Each row is a point on a tangle of strands that fork and nearly touch. The rows are in no order.
Two points are linked if the straight distance between their rows is under 67.3. Some points are linked to none.
kemi: [ -1 -14  25   0  -2  -9   6  18  -9  -6  15  15   9  16   5   2   5  -7
   4  16   5  13  15  -5  10  11  14  -8 -18  -4  -7 -22   7 -10  -9   6
   0 -15 -14  -7  -4   1  24 -10]
sib: [  9   1   4   2   5   7  -3   3   0   9  -7  23 -23 -43 -19  -1 -15  -1
  -6  20  16 -23   7   0   1 -13  14  23  -9  -2 -11   3 -17  11 -24 -11
 -12 -16  23  19 -11   7   9 -10]
Far: [ -8  16 -21  -9  22   8  22  14  -5  -2   3 -12   7  18  16 -26  12   4
  15  -8  -1  17 -21  -1   3  23 -22 -15  15  21  15  17  17  15  30  -1
  -2   2  29 -28  22   2 -24   3]
nik: [ -7  13 -16  -5   9  25  -7 -18  11  16  -5 -18 -25 -33  -9  -8  -8   4
   8  -6   4 -11 -25 -16 -19  -7 -14  17  10   4  13  36  -8  24   4 -21
 -11   7  33  -7  16  -4 -27   0]
Gedep: [  8 -26  -1 -27   1  -5 -23  16   0  16  -9   3  19  30   9 -10  22  -1
  -4  20  -3  27  20  25  11   7  13 -23 -19  20 -14 -23  17  -4  -4 -21
  17   0  -6  -1  -5 -15  33  -3]
dupi: [-18   6  30  15  -3   0  -1 -15  -6   2   4  -4 -15 -35  -6   1  -4  -8
  17 -22  23  -7   0  -2  -6   2  -2  24 -13 -14   7  12 -12   2 -14   3
 -16 -17  -7 -19  25   7 -10   5]
nale: [ -4 -19   8 -22   5 -16 -12   8  -1   8  -7 -19  36  31   8 -36  21 -11
  10  -4 -10  30   0  21  19  15  -9 -20 -10   8   8  -7  19  -5  14 -19
   9  -9  -7 -36  27  -5  11   7]
Forur: [-25 -16   1   8  -3  -2 -10  24 -12 -17  21   7  19  30  18   4   9  -9
  -8 -18 -18  28 -20  11 -12   3   3 -25  15  21  37  25 -15   1 -15  11
   2 -12 -31 -29 -28  -3  10  -6]
sezek: [  2   8  22  13 -10 -13   7  -9 -23  -7  15   0  -8 -15 -12   6 -18 -18
  -7   3   9 -23  11 -19  11 -14   5  34   4 -45 -24  -2 -12 -15  -2  36
 -21  -2 -16  18  -1  21  -1   7]
nema: [ 28 -14 -31 -10  -7  -2 -14  -2  26  11 -19  11   2   7   9  21   9  18
  -6  13  -5  13  17  23  13 -14   9   2 -11  12 -29 -37  -5  -7 -33 -21
  30  28  -1  37 -27 -12  19  -7]
zom: [ -3 -14  -5   3   3  13  -1  20   5   4  10  18  -3  -1   1   0  -1  14
   0   9  -3  13  11   4   9   4  11 -22  -9  21  -1  -8  -3  10  -7 -17
   3 -13  11   2 -22 -13  15 -18]
demig: [  6 -10  13   3  -1  -6   7  18 -12 -13  23  25   6  19   6  11  -3 -14
  -6  20  -9  11  12  -9  12   7  22  -3  -9 -13 -17 -29 -12  -2 -26  17
  -6  -6 -19   9 -31   3  18 -13]
veni: [  6  -6  -7  -4   3 -11 -23 -19  10  10 -15  23   2 -37 -24  14 -12   7
  -5   3   5  -9  18  17  19 -12   5  32 -12  12 -32 -15 -14 -22 -39 -14
  13  -1  -2  40 -30   0  20 -16]
lugu: [  9  -8  -3  -6  -5 -17  -8  16  -3  -8   2 -15  22  46  16   5  22   1
 -19  -5 -24  16   3   7  -4   0   8 -28   8  -2  15  -2   9  -8  -2  13
  15  14 -14 -24 -26  -6  13   8]
tovok: [ -9 -12  -1  11  11   7  11  51 -24 -14  27  35  11  19  21 -16  13  -3
  -9  18   6  13  -6  -3  -1  24  11 -30   1  -5   2  -1 -13  12   5  14
 -15 -19   1  -5 -29   0   5  -8]
lozul: [ -6  -1 -16   8   6  17   3  10  -6   0   6   7 -26 -32  -4  -5 -12 -12
  -8   4  12 -17 -15  -1 -15  -9   6  -1  12 -23  10  37 -32  20   6  16
 -41  -6  25   8  -7  14 -18  11]
pudo: [ -5  -8   7  11   2  -4 -17 -11   0  13   1  23 -12 -39 -26   3 -17  -3
  -6  -2  10 -17  13   4  12 -13  13  25  -7  -9 -14  12 -21  -3 -29  -1
 -10 -15   5  16 -26   7  16  -8]
Zorov: [ -2  19  25   1   0   5  12 -15  -6   9 -15  -4 -24 -46   2  -2  -8 -18
  18  -2  27 -21   0 -10 -20   9   0  29 -20  -9  10   3   0  11 -20  -6
 -14 -13  10 -16  45   9 -14   1]
ded: [ -9   3  -9 -15  24  29 -11  -6   6  22   9   3  13 -31   6 -17  -2  11
  30   1  17   7 -10  -1   3  13 -15   1 -18  41   7  10  15  19  -5 -41
  28 -15  16 -18  28  -2   6 -20]
tavo: [ 10 -26 -21 -18  -2   2 -22   5   7   8   0  15   3  22  15  17  17   1
 -11   8 -25  26  11  15  10   0  20 -30 -11  22  -4 -20  -7  -5 -31  -7
  22  11 -16   3 -39 -19  28  -3]
tul: [ -8  15   4  -5  16  26  32  17 -14  10   7   6 -10 -20  28 -19   7 -18
  15   2  24   5 -14  -7 -15  27  -6  -6  -6   9  11  14   0  25   0   3
 -20 -14  19 -27  30   6 -17   2]
goni: [-16   8  40  14  -4 -11  27   9 -17 -14   8   6   7  -3  15 -10  14 -19
  19 -12  23   6   3  -4  -1  22  -7   5 -14 -12   2  -8  12  -6  -7  18
 -11 -22 -18 -29  35  18  -3  10]
Deko: [  8   5 -26   3 -12  -2  -5 -23  21  16 -26   3 -20 -15 -32   0 -17  13
 -16  11  -4 -31   0  -7   3 -20   3  20  21  -7 -16  17  12   2   5 -10
   0  24  27  44  -7  -7  -5   7]
ruli: [ -9  -8   5   2 -11 -10 -24 -35  19   9  -8 -21   8  -3 -15  12 -10  13
   2 -26 -14   4   8  11  -2 -18  -4  11 -10   4   7  -4   8 -18   1 -11
  20   4 -21  -2  -5 -18   6   0]
reva: [  4  -7 -22   3 -11  -1 -28 -17  34  14 -17  -2  -4  -5 -13  13  -5  18
  -9 -14 -20   1  12  20  12 -22   5   1   5   5  -6   1   3  -4 -12 -19
  19  21   1  27 -34 -24   2  -1]
bol: [  4   1  -4  -8   1  11   6   9   8   5 -10   4  -6  -6  -3 -10  -3  17
  11  22   9  -6   7  -9  -4   3  -3   0 -10  23   0 -12  23   8   5 -27
  11  -7  22   2  28  -7   5 -10]
Rigib: [-13  11   8  -3  10   3 -11 -33  14  12  -4 -10  14 -30 -15  -3  -6  10
  35 -20  14   0  -2   1  -3   1 -17  20 -25  23  11  -6  17   6  -3 -35
  27  -9  -4 -17  36  -1   3  -7]
Bitig: [ -2  19  -5   1   2  -7  11 -23   0 -10 -14 -17 -26  -4 -15   1  -1  -4
  -7  -6   4 -35 -16 -15 -15   4 -11   4  25 -14   8  20 -11   1  35  14
 -20  19  17  14  27  17 -32  21]
veri: [  0  14  29   6 -17 -25   9 -28   0 -12  -9 -24   3  -1  -4   2  -4   3
  15 -20   4  -3   4 -12   0  -8 -14  21 -13 -19  -2 -27  23 -21  16   8
   1  -6 -15 -14  33   2  -3  11]
zuzog: [  0   3  18   8  -7 -22  -6  12 -28 -24  11 -11  21  26  23  23  -4 -28
 -19 -14 -28   4  -9 -11 -12 -21  13  12  21 -21   6  -4  -7 -26 -12  32
  -1   8 -50  -8 -30  16   4   6]
Noge: [ 20  13  11   0   1  -4  27   3  -7 -12   2   2 -18  -1 -12  10  -5   4
  -6  30   7 -25   3 -16   0   5  11   8   0  -8 -11 -20   0   0  15  15
  -9   5  13  24  21  13  -4   1]
Kopi: [ -1   8  11 -10   9 -16  22  24 -13 -11  -3  -3  15  17  12 -32  19 -10
  19   2   7   9  -2   3   9  35  -7 -12   0   0   3  -7  25   0  25   5
 -10  -9  10 -24  41  10 -14  11]
Kubu: [ 23  12  -3 -12  10   2  26  -7  13 -10 -11   0 -26  17  -8   4  -3   6
 -18  27  -2 -34 -14 -15 -11  10  -2 -17  27   9   1  -6 -10   2  40   5
   3  15  22  28  17  17 -20   3]
Gamag: [ -3   6   0   4   8 -30  17  33 -19 -25   1  -5  22  32  14 -20  23  -4
   8 -12  -1  16  -2   9  -3  29 -12 -21  10  -9  11   6  12  -4  26  18
  -2   0  -4 -28  19  19 -11   6]
todi: [ 13  -1 -24 -13  -4   6  -3  -6  27   9 -30 -11  11  27  -3  -7  -2  20
   6  13   6   3   9   9  -6  -8 -16  -5   0  16   0 -25  41   6  19 -39
  30  19  16   4  26 -18   9   8]
nimi: [ 18   1   6  -2 -11 -11  -2 -12  10   2 -11   1  -4 -10 -16  17 -12  11
  -5  12  -4  -5  19   4  11 -20   6  30  -8  -8 -29 -31   5 -12 -13  -4
   8  10  -1  33  -9  -4  11 -10]
suru: [  1  -2   3   5 -11 -17 -23   5 -10 -17  10 -11  14  26  17  20   2 -15
 -26 -24 -39   2 -11  -2  -5 -25  13   2  26 -12  14  13  -9 -18 -15  27
  -4  17 -36   1 -44   2   2  12]
vuru: [ -5   3  39  14  -8 -21  17   8 -17 -23  13  -2  13  12  12   4   4 -14
   8  -4   8   7   3 -13   0   5  -3   4 -11 -23  -2 -16   6 -23  -4  25
  -4 -14 -30 -20  16  17   8   4]
pipu: [ 19   8 -21  -6  -7  -7   4 -18  11  11 -21  16 -20 -22 -30   3 -17   5
 -15  26   1 -28   6  -4   8 -21  12  30  12  -8 -33   7   0   1 -12  -2
  -6  21  26  55 -11   7   3  -1]
Lef: [-16   4  13   3   1  -8 -22 -42  11  13 -12 -14  10 -36 -29   5 -14  12
  23 -29  14 -11   4   2  -4  -9 -15  36 -23   8   5  -3   8 -14  -1 -23
  18 -10 -17  -5  21  -5   3  -4]
vekim: [-24  12  11  23   5   7  20  25 -21 -21  13  10   3  -3  19  -4  22 -14
   9 -17  21  16 -12   7 -16  15 -18  -7   7  -7  15  21 -18  18   1  20
 -22 -17 -11 -29  10  17 -18   5]
kel: [ -9  11   3  -7  22  30   3  -5  -3  23   9   5  -5 -43  13 -11  -2  -1
  26  -4  25   5 -16  -3  -6  15  -8   5 -18  25  11  16   2  25 -16 -27
   9 -19  17 -29  29   3  -3 -17]
fik: [  3 -22   0 -25   0 -11 -22   6   1  17 -11 -17  31  41   8 -26  25  -6
  -9   6 -14  26  11  27  11   6   3 -29 -11  16   4 -11  18  -4   8 -18
  23   1 -11 -25   5 -16  26   8]
Satel: [-15  -9  -9  20   2  17  -6  14 -10  -4  18  22 -16 -23  -2  -8 -10  -9
 -10  -2  11  -6 -10   8  -8 -13   7  -4   9 -25   5  35 -39  22  -9  17
 -39 -15  12   7 -30   9  -5   5]
Zum: [ 27  -8 -36  -7  -8   8  -9   3  29   9 -23   3   1  23   7  15  12  20
 -10  13  -6  13  15  23   8 -10   9 -17   0  12 -16 -29  15   5  -7 -26
  28  30  12  25 -18 -25  12   0]
kat: [ -4  15   0 -12  18  36  18   0  -3  20   4  -1 -21 -40  27 -11  -6 -16
  15   0  20   3 -22  -9 -22  15 -10   5 -11  11  14  23  -3  32 -12 -11
 -11  -9  26 -27  27   4 -16 -10]
Neki: [-12  -6 -17 -13  16  20  -7   7  14  18   7  -8  17   8   9 -23   4  16
  17  -1  -1  26  -6   4  13   6 -14 -21  -3  32  11   6  19  15  15 -32
  18  -6  20 -21  14 -14  -2 -11]
rog: [-28 -12   4  28 -17  -2 -26 -11  -8  -4  11  -4  -1  -2  -7   3  -4  -8
 -12 -35  -3  -2  -6  -6   2 -18  -4  13  21 -20  15  51 -19 -12 -14  24
 -29   3 -30   3 -26  11   4   3]
Dogog: [ -4  10  17  -6   9   4  27  25 -19   2   3  11  -2  -6  20 -27  13 -14
  20  13  22   2  -1  -5   2  32   0  -8 -12   6   3  -2  17   8   8   1
 -17 -19  12 -18  42   6  -9   5]
Kar: [ 16 -15 -17  -8   1  -3 -18  -8  20   5 -19  16   7 -16  -8  23  -2  14
   0   7   1   4  17  26  11  -8   5  15 -17  22 -28 -32  -9 -16 -38 -25
  28   9  -3  39 -28  -6  23 -15]
nek: [ 18  -4 -22 -11  -8   2 -11  -5  25  14 -27 -15  14  41   6  -1  18  14
  -8   8  -1  13  18  21   3  -9  -2 -19  -3   8  -4 -27  32   2  12 -24
  30  25   5   0   2 -25  18  10]
difi: [ 13   5   0  -5   2  17   3   8   6   4 -13  13 -19 -30 -10  -2 -10  11
  -1  28  14 -24   7  -8 -11  -3   3  16 -12  21  -7  -7   2  11 -14 -27
   5 -10  27  15  12  -2   7 -15]
zoda: [ 19   9  -1   4   2 -22  10  18 -11 -26   7  -9  12  38   6  18   7   7
 -16   4 -16  -7   3  -1   3   6   6 -20  18 -22   2 -10  -2  -4  20  28
   7  20 -12   3 -20  15  -5   3]
Rame: [-20 -24  -4  -9   4  -1 -10  30 -10  -2  20   7  27  32  20 -14  14  -5
  -2  -6 -13  36 -11  13   1  15   6 -36   5  21  25  19  -5   0  -2   1
   5 -16 -15 -32 -23 -11  13  -8]
Suvun: [ 15   9  -9   0 -12 -14   2 -17   5  -3  -3  -6 -10   4 -20  13 -14   7
 -16   7 -13 -22   3  -2  18 -14   8   9  20 -25 -20  -2   1  -3  13  22
  -7  25   4  39 -14   2  -9  10]
Dokid: [ -7 -15 -11 -21  16  19 -17  10  11  19   0   3  19  -6   2 -20  -1  15
  22  10  12  17   7   9   7  11  -3 -12 -17  41  -1  -3  22  11   4 -42
  25 -15  14  -8  17 -11  13 -17]
ponud: [ -5  -9  28  17   0  -5   3   9 -21 -13  30  28   1   2   2  10 -14 -26
 -10   9  -1   0   6 -11   5  -3  16  15  -8 -24 -16 -17 -24  -5 -33  22
 -11 -17 -29  10 -29  13  13  -5]
nuf: [-12  -2 -26   4   2  21 -19  -7  29  17  -5  -9  -3 -11 -14   4 -11  28
   2  -9 -11   6  -1  14   3 -14  -5  -9   7  25   7  14  -1  17   1 -36
  22   7  17   7 -22 -24  -7 -13]
pora: [ -1   7 -22  -3  -6  12 -13 -20  24  15 -27  -5 -19 -29 -29  -4 -15  16
  -5  10   1 -30  -6 -10 -12 -17 -11  25  10   7  -2  21   8  11   1 -34
   8  12  29  22   5 -14 -11   0]
nuzi: [  9   4 -14   7 -15  -7 -10 -15  19   3 -10  -9  -9   7 -15  13  -8  17
 -15  -5 -20 -11   4   8  15 -20   5   1  17 -17  -7   1   7  -1   8   0
   4  24   8  28 -23 -18 -10   8]
pilil: [-21  -3   4   4  10   9 -10 -21   9  11  12  -7  13 -23 -15   4  -2   9
  26 -20   6  14  -4   9   3   3  -5   1 -24  27  15  12   0   4  -5 -25
  20 -15  -8 -21  12  -6   5 -11]
Sovup: [  4   4 -13  -5   6   4  15  20   2  -4  -2  -4   0  22   2  -6   5  17
   0  13  -3   4  -1  -1   4  12  -2 -28   7  11   8  -5  14   5  26  -3
   1   2  23  -3   7  -6  -8   0]
vip: [ -3   0  32  12  -5 -19  10  15 -27 -24  19   2  19  22  16  15  -5 -26
  -8   3  -8   5   1 -17  -3  -4   8   9   1 -26  -6 -19  -5 -24 -13  29
  -2  -6 -44 -11 -14  18  11   1]
bil: [-11 -19  -3   4   2   8 -15  -3  10   7   8   8   4  -9 -10  11  -5   9
   4  -6 -10  13  10  14   4   0  11 -14 -18  26   5   0  -9  -2 -15 -19
  19 -12 -10  -1 -23 -15  19 -16]
taku: [-24 -14   6   8   4  11  -7  -3   2   5  22   0  11  -3  -4   2   1   4
  15 -15   0  23  -6   9   2   6   2 -14 -13  24  19  18 -11   4  -7 -11
   9 -20 -12 -24  -4  -8   9 -13]
vuden: [ 19   9  -6 -12   9  -3  26   6   3  -9 -11  -3  -9  25  -3  -2   4  12
  -3  27   1 -15  -5  -8  -3  17  -2 -20  12   9   4 -14  18  -2  37   2
   4   9  21   8  27   6 -12   5]
Rol: [ 20 -13 -14 -11  -1  -6  -3  21  -2  -4   7  11   9  36  15  15  16   1
 -14  16 -24  19   8   3  13   4  19 -31   0  -3  -9 -23  -4   2 -16   9
   5  13  -6   7 -40 -10  15  -5]
siru: [  7 -26  -9 -23   5  11 -21  20  10  16 -10  11  16   9   2 -11   8  13
  10  20  10  19  20  20   5   9   7 -14 -19  34 -16 -20  22   2  -1 -39
  20  -6  11  10   2 -14  27 -15]
nati: [ 37   6  -4 -11 -15 -13  -2 -13   4  -3  -7 -17  12  32   5  28   2  -3
 -17   1 -27   2  12   2  11 -20  12   7   9 -25 -25 -29   2 -13  -7  22
  14  26 -25  12 -24 -10   0   8]
Mamib: [-23 -19   0   1  10   7   5  45 -16  -4  27  24  19  20  23 -22  15  -3
   0   1   4  28 -11   6   0  23   3 -30   1  11  13  15 -10   9   5   4
 -10 -25  -5 -23 -20  -8   3 -10]
fula: [ -9  20  -9   6   4   3  17   2   1 -11   0 -19  -7   8  -1  -6   4  12
   8 -10  -1   1 -13  -5  -5  10 -16 -11  11   6  18   9   4  10  22   1
  -7   4  19 -15  17   0 -24   6]
Romi: [-21  -6  -7  28  -8   2 -16   3 -12  -8  13  11  -6  -9  -7  -2  -4 -12
 -13 -18   8  -8  -5  -3  -1 -19  -2   4  21 -35   6  48 -28   5  -7  31
 -42   2  -7  10 -28  22   0   9]
faf: [ 18  12  21   2 -14 -16  14 -15 -15  -9   4 -10  -4  -6 -16  13 -19  -4
  -3  12   1 -20  12 -16  12 -13   5  37   2 -36 -29 -24   1 -18   7  29
  -9   3 -14  23   8  10  -3   2]
siler: [-27 -16  18  24   1  12  -4  10 -13  -7  29  23  -1  -9   1   5  -2 -11
  -2 -13   9   9 -10   6 -10   1   4  -6  -5  -2  15  22 -36   8 -22   7
 -14 -29 -20 -13 -20   4   5  -3]
tuv: [  1 -30 -25 -12   4   5 -28  -8   7  11  -1  11   8  -2  -3  23   5   3
   0  -1 -22  21  12  27  -1   3  18 -22 -24  37   2 -10  -6 -10 -30 -17
  35   2 -20   4 -33 -21  32  -5]
kep: [  7  14   6 -10   8  21  17  -2  -2  12 -14  -1 -29 -45  12  -1 -11 -27
  11   9  20 -19 -13 -14 -32  12  -1  12 -14  -7  13  19 -10  21 -13  -6
 -21  -9  25 -13  34   8 -24  -6]
Ninu: [ 37  -1 -11 -15  -6  -9   6  10  -2  -1  -3  -2  15  44   9  23  14   2
 -16  22 -18  13  15   3  16   4  16 -12   1 -13 -25 -36   2  -1  -9  18
   9  27 -16   9 -24  -4  11   1]
kab: [  4 -16 -11  -6 -11  -4 -31 -28  26  13 -16 -11   5  -1  -8  21   0  10
  -8 -18 -21   7  14  23   0 -20   3   1 -10  11  -2 -12   4 -17 -13 -15
  35  16 -21  11 -25 -25  16   3]
lenus: [ -7   2  12   2 -10 -12 -23 -38  11  17 -24  -7   0 -36 -29   4 -16  16
   7 -19  14 -27  12  -6   0 -19 -11  47  -7  -5  -7  -5  12 -21  -2 -14
  10  -3  -5  12   9  -5   5  -1]
pese: [  1  -9 -12 -12  10  16   6  37  -2   9   4  13   2  13  11 -19   2  14
   0  22   2  15   4   0  10  17   8 -25  -3  22  -3  -5  13  11  17 -16
  -4 -13  24  -2  -1 -14   4  -9]
Kekif: [ 10  16 -16  -5  19  13  26   3   3  -9  -6  -5 -26   5   4  -4  -1   1
 -13  10   1 -24 -21 -14 -20  17 -10 -22  23  14  11  14 -19   9  38   8
  -9   9  27   5  15  13 -31   6]
vigib: [ 21  -4 -12 -10 -24 -15 -22 -35  12  18 -11  -6   4   3  -3  17  -6  -3
 -10 -16 -25  -2  16   0  18 -34   7  26  13 -25 -26 -10   7 -28 -16  15
  14  26 -23  31 -32 -15   2   4]
Relag: [ -8   9  28  11 -22 -26  -6 -28  -4 -14  -4 -32   9   9   1   5  -2  -1
   6 -36  -7   5  -3  -7  -4 -14 -18  21   1 -24   7  -4  11 -33  10  18
  -4  -1 -32 -17  13   2  -7  11]
gize: [ 34  -2 -15 -14 -18 -11 -12 -22  15  12 -15  -6   5  13   4  24  -1   1
 -12   2 -21   8  16   9  16 -27   7  20  -1 -17 -35 -35  -3 -17 -22   7
  21  29 -21  28 -23 -15   5   1]
sofos: [  2  28  11   1  -3 -12  20 -26  -1 -12 -15 -20 -22  -7 -10   2  -2  -6
   4  -7   7 -26 -10 -20 -17   8 -12  16   2  -9   6  -4   8   0  24   7
 -13   8  12   1  47   9 -27  19]
nom: [  2  22  17   0  -6 -13  20 -19   4 -10 -13 -15  -7  -4  -5  -6   0   3
  16  -7   9 -11   0 -16  -7   6 -14  15 -11  -2   5 -21  28  -3  15  -1
  -4  -1   7 -12  50   4 -10  13]
tetul: [  6   7 -19 -16   3   9  10  -3  15   4 -18  -9   1  17  -2 -15  -2  13
  11  17   2   0  -4  -9  -5   6 -19  -8  -2  20   5 -11  37  10  23 -30
  16   6  26  -3  40 -11  -9   4]
Dedur: [-10  23 -10   9  20  15  33  25 -25 -16   3   9  -6 -12  26  -8  18 -20
   4  -9  21   7 -16   8 -27  27 -19 -10  17   3  16  23 -18  25  23  28
 -25  -3   9 -26  17  23 -29   8]
funev: [-17 -10  12  18 -21 -11 -23 -30  -6   7   5 -11  -2  -8 -13   4 -12  -2
  -5 -35  -4 -11   5 -14   7 -22  -3  25  12 -25   1  30  -2 -28 -10  23
 -15   5 -25   7 -20   6   6   3]
bez: [-12   2 -22 -10  15   9   5  15   7   8   7 -18  21  27  15 -25  11  14
   9 -11  -8  31 -14   8  12  11 -19 -26  10  21  19  15  16  13  22 -12
   7   1  23 -30   5  -9 -14  -4]
lunob: [ -7  -6  13 -10  -1 -13   3  -5   5   2  -8 -12  24  15   2 -24  11  -3
  22  -8   4  18   6   3  14  11 -11  -6 -16   5   6 -17  29  -6  11 -12
   6  -9  -4 -30  39   0   8   5]
pap: [ -5   2 -31   2   1  22 -12  -9  18  20 -11  -7 -24 -25 -23 -10 -17  15
  -7   2  -5 -19 -14  -6  -6 -17  -5   6  19   5   4  38  -8  19   6 -21
  -9   8  36  13 -10 -10 -16   0]
Zes: [ 10  13   7   6  11   2  26  12 -18 -17   9  14 -23 -16   1   4   0 -17
 -10  27  16 -31  -7  -9 -14   8   9  -5   8 -24   1  -1 -31  11  18  30
 -26  -1   9  17  11  29 -13  11]
lize: [ 14   1  30   3 -18 -18  -2 -25 -13  -1   2 -12   5  -6  -9  15 -17  -7
   2  -4  -4  -8  18 -13   9 -22   2  39  -4 -31 -25 -29   4 -34  -3  19
   3  -6 -27  12   1   0   6  -7]
tovim: [ -9 -13  20  -4   1  -7   4  18  -5   0   7   7  15  13   7 -16  12  -3
  14   8   9  16  10   1  12  16   5 -15 -17   6   2  -9  15  -7   3  -5
   0 -19  -6 -21  17  -1  14  -4]
mok: [  0  15   0   4   9  -7  14  -4 -14 -18  -2   0 -25 -16  -6   3   3 -17
 -12   7  12 -34 -10  -9 -14   1  -1  -1  26 -27   5  18 -32   3  33  31
 -31  12   9  18  14  37 -24  18]
lasup: [ -4  10   3  14  -9  -9   0  -7  -5 -11   4 -11 -12  -4 -15   6  -9   4
 -12  -4  -4 -19  -3  -5   6  -8   2   5  16 -28  -3  13  -9  -2  14  22
 -20  12   4  20  -6   9 -12  12]
tef: [-18  -2  19  11 -15 -14 -16 -23   7  -6   4 -26  10   7  -5   9  -4   4
   4 -32 -12  11  -5   3  -2 -11 -10   6   0  -3  19  12  -1 -20   0   5
  -1  -2 -29 -18   0  -7  -2   4]
savep: [ 16   3  -2   6  13  17  28  28 -21 -11  18  31 -21  -9   6  -3  -3 -11
 -11  38  15 -20  -6  -8  -8  12  18 -13   1 -13  -4  -8 -27  22   7  23
 -25 -12  16  18 -10  19  -2   0]
Taru: [  0 -12   1   4 -24 -14 -27 -41   5  19  -7  -8   4  -8 -13  10 -10   1
  -6 -29 -19  -9  14  -7  13 -31   2  27  13 -20 -10  11  10 -35 -13  18
   5  14 -24  20 -31  -6   8   1]
Baz: [-11  12  11  18  -5  -5  10   5  -4 -17   8 -11  -6   2  -5   1   1   7
   2 -10   2  -2  -4  -4  -1   1  -5  -6   4 -11   9   4  -6   1  11  11
 -12  -1   2  -9   7   2 -13   6]
Nugo: [-13 -11  -1  11  -8  -5 -23  15  -6 -19  18   4   9  25  15  15   4 -10
 -20 -21 -36  12 -15  10  -8 -13  13 -16  21   8  27  23 -20  -2 -23  14
  -5   4 -29  -6 -50  -5   7   2]
bonob: [-12  -1  36  25  -8  -8   3   3 -23 -14  22  12  -4 -12   0   8 -11 -23
  -6  -3  12 -10   5 -12   0  -9   3  24  -4 -37 -12   0 -21 -12 -17  25
 -20 -15 -28   4  -8  20   2   7]
dusak: [-24  16  33  23  -5  -8  20   6 -17 -24   7   0   2  -7  12   0  16 -21
  14 -29  21  11  -5   2 -12  13 -18  10  -1 -16   8  11  -5   2  -6  22
 -19 -16 -23 -31  25  20 -13  13]
fanup: [ 18  14 -21 -14  18  30  25   3   9   4  -5   0 -24  -2   9 -12  -5  -2
 -12  20   1 -19 -21 -26 -24  21 -13 -19   4  24   6  21  -9  14  26  -7
  -6   3  34  -1  23   0 -26  -1]
tuno: [  8  -1  -8   8  11  10  20  36 -19 -16  23  32  -4  13   8  -1   3   3
 -11  29   0  -2  -3  -3   6  18  18 -25   6  -7  -7 -12 -18  18   8  19
 -17  -8  13  17 -33   5   4  -8]
Rifuv: [  0  17 -21  -9  17  31  14  -4  10  10   3 -11 -20 -13   8 -13  -6   5
   3   6   0  -3 -25 -20 -17   8 -20  -5   2  24   9  22   1  24  15 -18
  -1   3  37 -14  22  -7 -25  -2]

A fork is a point with three links, a tip a point with one. Leave the first point through the second and follow the links. Name the first fork or tip that comes.
nom / veri: fula
Ninu / nati: lozul
sezek / bonob: Dokid
sib / difi: veni
Forur / Nugo: Dedur
pora / pap: Sovup

Follow the links from the first point to the second, and from the first to the third. Name the last point that the two ways share.
nuzi / kat / faf: Dokid
Kubu / ponud / suru: fula
Rigib / Bitig / bonob: fula
Zorov / tuv / Deko: Sovup
kab / gize / pora: Sovup
Dokid / Rol / Lef: bil
Relag / Gamag / lize: Dokid
Taru / nik / Rigib: bil

A fork is a point with three links. Follow the links from the first point to the second and name the forks in between, in order.
Rame / pilil: fula > Sovup > bil
mok / Kubu: fula > Sovup
sezek / taku: Dokid > fula > Sovup > bil
Zorov / ponud: kat > Dokid
Ninu / Suvun: bil > Sovup > fula
Sovup / tuno: fula
nik / mok: Sovup > fula
tuv / Rifuv: bil > Sovup
kep / nuzi: kat > Dokid > fula
Satel / lenus: bil
